Each scene shows the same named points in several views. A view is turned or mirrored, and shifted as a whole, has a little noise and may leave points out.
(in the rows, 128 means zero)

Scene 1
View 1
(5): [144 165 159  69  69 104 144 213 160  94 154 119 117 121 140  63 146 158
 147 105 136 112 142 133 190 112 142 177 162 173]
(227): [118 134 115 149 115 125 138 163 115 157 128 146 181 137 127  40 132 182
 157 136 145  78 142 150 160 131 147 122 150 113]
(79): [155 156  51 146 148 116  44 166 128 105 168  92 112 186  76  81  90 111
 118 199 114 124  76  87 117 134 183  93 171 129]
(75): [138 125  83 173 131 123 128 177 132 146 184 125 162 176 125  60 125 145
 108 160 144  95 124  94 161 139 154 130 161 118]
(72): [117 140 136 116 121 122  95 168 135 108 109  97 135 142 124  38 124 166
 148 132 151 114 122 107 139 123 127 138 135 132]
(170): [140 131 127 138 134 116 107 166 134 112 139 105 151 153 133  52 137 161
 130 140 152  75 120 101 141 118 128 138 155 141]
(83): [102 135 104 137 106 124  85 166 134 127 135  97 131 169 101  66 106 147
 141 142 156 136 104  98 137 132 155 118 141 120]
(98): [ 80 131  83 164  93 124  74 133 104 169 119 123 163 174  67  95  96 164
 175 149 163 114  88 139 120 132 188  68 152  96]
(186): [120 138 149 119  81 111 142 175 136 135 140 132 164 138 132  74 146 177
 157 107 163  73 134 141 168 110 146 145 162 149]
(46): [ 81 140 116 116  50 115  97 179 144 133 148  99 118 171  89 104 106 146
 154 114 171 160  98 108 156 127 178 123 147 130]
(248): [ 56 132 140 127  68 135 143 166 121 169  92 137 167 126 119  34 118 197
 186 101 169 142 150 156 168 141 143 126 113  94]
(254): [156 111 106 183 173 123 127 168 134 127 171 111 176 174 156  35 143 155
  92 159 153  54 130  71 147 129 115 146 157 128]
(175): [ 87 135 141 123  64 115 109 155 129 145 115 119 157 149 100  94 128 179
 179 105 178  96 109 145 145 112 162 115 152 132]
(13): [128 151 131 116 115 116 104 159 119 125 104 126 156 126 113  48 130 176
 173 137 138  78 125 154 142 118 145 119 154 134]
(4): [111 139 102 145  75 110 104 154 119 158 149 135 163 162  84 111 121 162
 169 135 160  83  98 151 145 117 192  96 175 129]
(140): [ 88 135 108 138  83 120  89 156 125 145 125 111 145 165  88  86 108 160
 163 131 165 124 100 126 137 126 171 103 147 116]
(80): [147 107 149 154 144 109 116 164 147 103 159  89 164 176 160  67 158 161
 101 126 183  39 116  63 138 103 104 159 161 158]
(90): [ 81 105 107 177 120 130  95 143 123 153 129 100 167 185 113  66 115 165
 135 137 186 108 106  87 127 133 141 110 133 102]
View 2
(4): [143 114 110 115 129 118  60  78 127 112 130 161 114 110  89 178 103 167
 156 183 184  60 176 164 162 112  88 134 104 139]
(254): [137 138 103 179 138 144 125 130 140 128 160 140 115  88 103 166 125 130
 174  97 155 100 131 145  64  76 112  89 184 118]
(98): [102  86 100 145 114 152  34  74 107 113 128 186 109 111  72 172 111 173
 123 190 218  73 162 177 175 138  82 120 102 139]
(79): [103 134 100 161 143 119  42  47 116  82 133 225  39  71 140 157 144 129
 169 153 190  90 179 194 142 115 115  50 173 135]
(175): [153  91 109 138 125 119  65  79 147 123 110 136 126  96 108 168  86 184
 130 176 176  65 154 168 145 107  66 174  83 123]
(90): [127  91  96 187 110 150  61 105 133 123 133 163 115 109  81 161 115 152
 114 150 189  90 143 155 106 112  96 107 119 106]
(186): [168 124 109 130 136 110 106  99 160 127 127 114 138  93 129 176  90 164
 157 155 146  65 142 161 116  85  68 183 107 121]
(13): [123 110 102 143 141 136  96  83 137 126 125 136 117  65 140 173  97 177
 159 146 174  81 125 189 140 105  55 176 131 143]
(140): [130  98  99 153 119 127  49  74 136 109 118 170 105  97 111 166 107 163
 123 180 190  74 157 177 144 118  79 139  97 119]
(80): [181 109 121 181 148 117 111 113 164 138 125 114 110  75 110 144  98 157
 170  88 145  92 146 131  57  57 108 103 161 112]
(170): [144 118 105 168 142 127 100  95 148 124 129 139 105  72 134 160 107 155
 161 120 162  88 135 166  97  85  86 130 151 121]
(248): [120 101  78 163  98 151  86 112 149 125 128 132 158 108 125 186  98 162
  86 188 176  77 103 186 127 125  41 219  66 100]
(72): [132 103  96 184 133 130  84  82 155 118 114 147  99  62 158 157 105 157
 131 136 165  92 123 186 103  97  67 157 130 111]
(46): [160 111  97 153 114  95  37  61 158  91 106 177  91 104 137 163 110 142
 106 200 168  68 175 175 132 111  87 141  74  91]
(227): [119 129  95 140 124 150 112 115 132 127 152 132 146  98 110 190 109 157
 152 153 170  78 118 173 128 107  66 170 127 133]
(83): [129 108  94 176 122 126  55  75 144 103 121 179  87  87 135 161 119 143
 122 162 178  86 150 180 118 110  88 118 119 106]
(75): [132 152  95 153 124 132  99 113 133 106 161 167 113 110 107 180 135 116
 159 146 159  84 149 158  98  96 109  99 152 113]
(5): [186 154 101 130 148  73 112  74 188 102 115 122 109  67 204 173  97 138
 160 162 115  66 143 185 102  71  63 202 107 104]
View 3
(175): [118 118 116  99 123 137 152 132 109 133 129  99  85 135 159 131 119 185
 137 105 122 132 114 104 155 178 148 100 116 165]
(98): [ 97 108 144 154 136 161 129 130  92 186 146 135 106 148 137 106  95 196
 120 116 117 157 110  60 165 124 147 118  91 185]
(83): [143 115 156 105 119 146 169 146 110 138 150 130 102 154 137 135  95 170
  84 110 116 132 139 111 154 118 115 140  86 160]
(72): [152 144 143  79 115 135 164 150 116 109 151 120 108 166 179 146 113 173
  91 114 133 111 139 154 138 130 124 128  93 168]
(186): [142 140 105  90 101 116 163 128 131 102 115  87 102 136 183 150 149 153
 142 114 114 129 139 126 153 163 130  87 119 146]
(254): [202 154 175 127  64 124 144 154 136  94  91 112 157 202 183 140 132 129
 107 139 121 148 179 128 154  68 109 116 107 137]
(13): [123 160 116 102 123 135 150 131 120 129 144 122 116 147 199 151 135 177
 127 118 128 123 132 141 140 128 143  92 100 183]
(80): [214 146 176  93  60 124 151 163 141  74  67  95 127 198 166 161 111 151
 120 108 133 140 171 147 148 120 128 104 134 141]
(140): [119 109 138 115 127 147 157 135 105 151 145 122  94 142 140 126 102 182
 108 110 117 139 123  92 159 142 131 124  96 167]
(248): [106 119  91  95 131 115 148 132  89 118 180  84  97 144 206  76 157 170
 114 142 122 108  94 110 150 186 124 139  90 149]
(5): [144 149  93  45 110 108 222 124 153  82 143 101  84 102 170 199 152 129
 107  99 100 102 161 168 143 160  99  93 100 137]
(75): [165 130 154 139  85 127 160 136 131 125 117 119 137 162 155 134 133 126
 102 135  97 155 168  93 168  79  97 121  90 134]
(79): [143 131 188 139 122 176 179 138 131 176 142 182 123 147 104 184  67 162
  69  98 102 158 177 106 158  36 111 124  67 181]
(227): [129 149 112 126 108 120 139 128 117 124 136 105 130 155 209 117 158 151
 132 142 117 134 133 112 153 125 128 101  99 158]
(4): [110 118 123 137 120 145 149 118 120 162 118 118  99 125 141 143 119 172
 143 106 104 159 131  74 168 138 142  85 108 166]
(170): [170 150 150  99  93 133 157 147 129 107 114 117 123 170 174 155 121 158
 111 116 126 130 157 143 144 110 125 108 106 158]
(90): [154 108 167 129 101 141 135 152  98 131 126 110 117 185 151  96 103 174
 101 126 125 145 127  88 161 124 126 144 100 152]
View 4
(75): [109 133 105 114 130 114 140 166 135  94 158  99  99 153 227 116 158 149
 102 120 175  75 151 161  82 145  91 159  81 101]
(79): [134 134 131  91 182 113 151 172 127  75 181 107 193 184 242  99 126 163
 110 149 139   8 169 138  92 172  66 105  30 123]
(90): [132 112 132 103 108 134 108 120 149 110 157 125 106 146 198 122 118 142
 136 119 156  88 198 133  72 146  68 166  78 125]
(80): [113 138  78 157  86 119 194 112 141  92 147 139 116 137 213 141 163 109
 142 147 156  82 155 119  42 126  94 144 123  50]
(227): [122 146 132  93 120 144 108 141 144 100 150 109  70  91 190  94 151 139
  85 115 146 114 145 118  95 121 111 154  97 100]
(98): [127 110 163  66 167 154  76 132 139 112 155 124 133 143 166  91  82 159
 102 119 145  97 211 115 100 153  80 143  46 138]
(170): [130 147 111 125 116 129 155 130 141  92 155 125 117 118 213 117 158 123
 119 140 132  75 145 117  69 126  94 133  99  85]
(254): [111 131  84 125  77 103 182 140 147  79 162 114  92 138 240 115 174 143
 110 128 187  63 146 132  67 149  89 159 108  68]
(5): [140 200 113 159 178 147 134 160 123 111 137 106 108  93 205 144 193  81
 123 145  69 108  92 156  67  73 122 117 110  93]
(13): [139 157 143  97 138 155 120 130 141  94 154 123 109  82 187  92 144 126
  95 137 108  96 141  93  91 114 108 121  91 100]
(248): [155 148 165  95 121 165  46 123 155 130 147 112  49  72 175 116 141 118
 120 105 100 137 158 132  89  96  93 173  98 153]
(72): [158 155 135 119 118 140 126 123 149  98 163 124 117 102 215 119 157 116
 137 141  97  70 146 115  73 115  83 132  94 117]
(4): [104 135 136  96 189 158 104 146 124 112 138 121 129 138 159 104 106 140
  89 126 143 122 179 127  93 131 109 132  64  99]
(140): [136 133 149  99 163 152  91 135 137 116 151 122 129 135 181 117 112 133
 125 128 119  97 184 131  83 129  83 140  64 132]
(46): [142 146 144 126 194 151  84 147 126 130 144 116 139 154 187 147 121 113
 150 131  97 100 177 171  71 114  78 138  61 144]
(186): [118 163 117 131 146 153 123 135 133 113 133 120  90  97 176 123 156 108
 107 131 119 132 136 129  74  96 120 139 108  83]
(83): [146 137 139 111 146 134 109 139 141 106 164 116 135 143 213 123 132 132
 136 133 118  67 173 142  77 135  71 139  66 135]
(175): [129 143 145 112 162 166  93 119 135 124 135 132 115 109 156 121 114 113
 120 130 108 132 175 119  77 108 103 137  86 109]

In a view up to two points have been moved. Name them for each view, in the order of its rows, or write none.
view 1 -> (90)
view 2 -> (4)
view 3 -> (5)
view 4 -> none
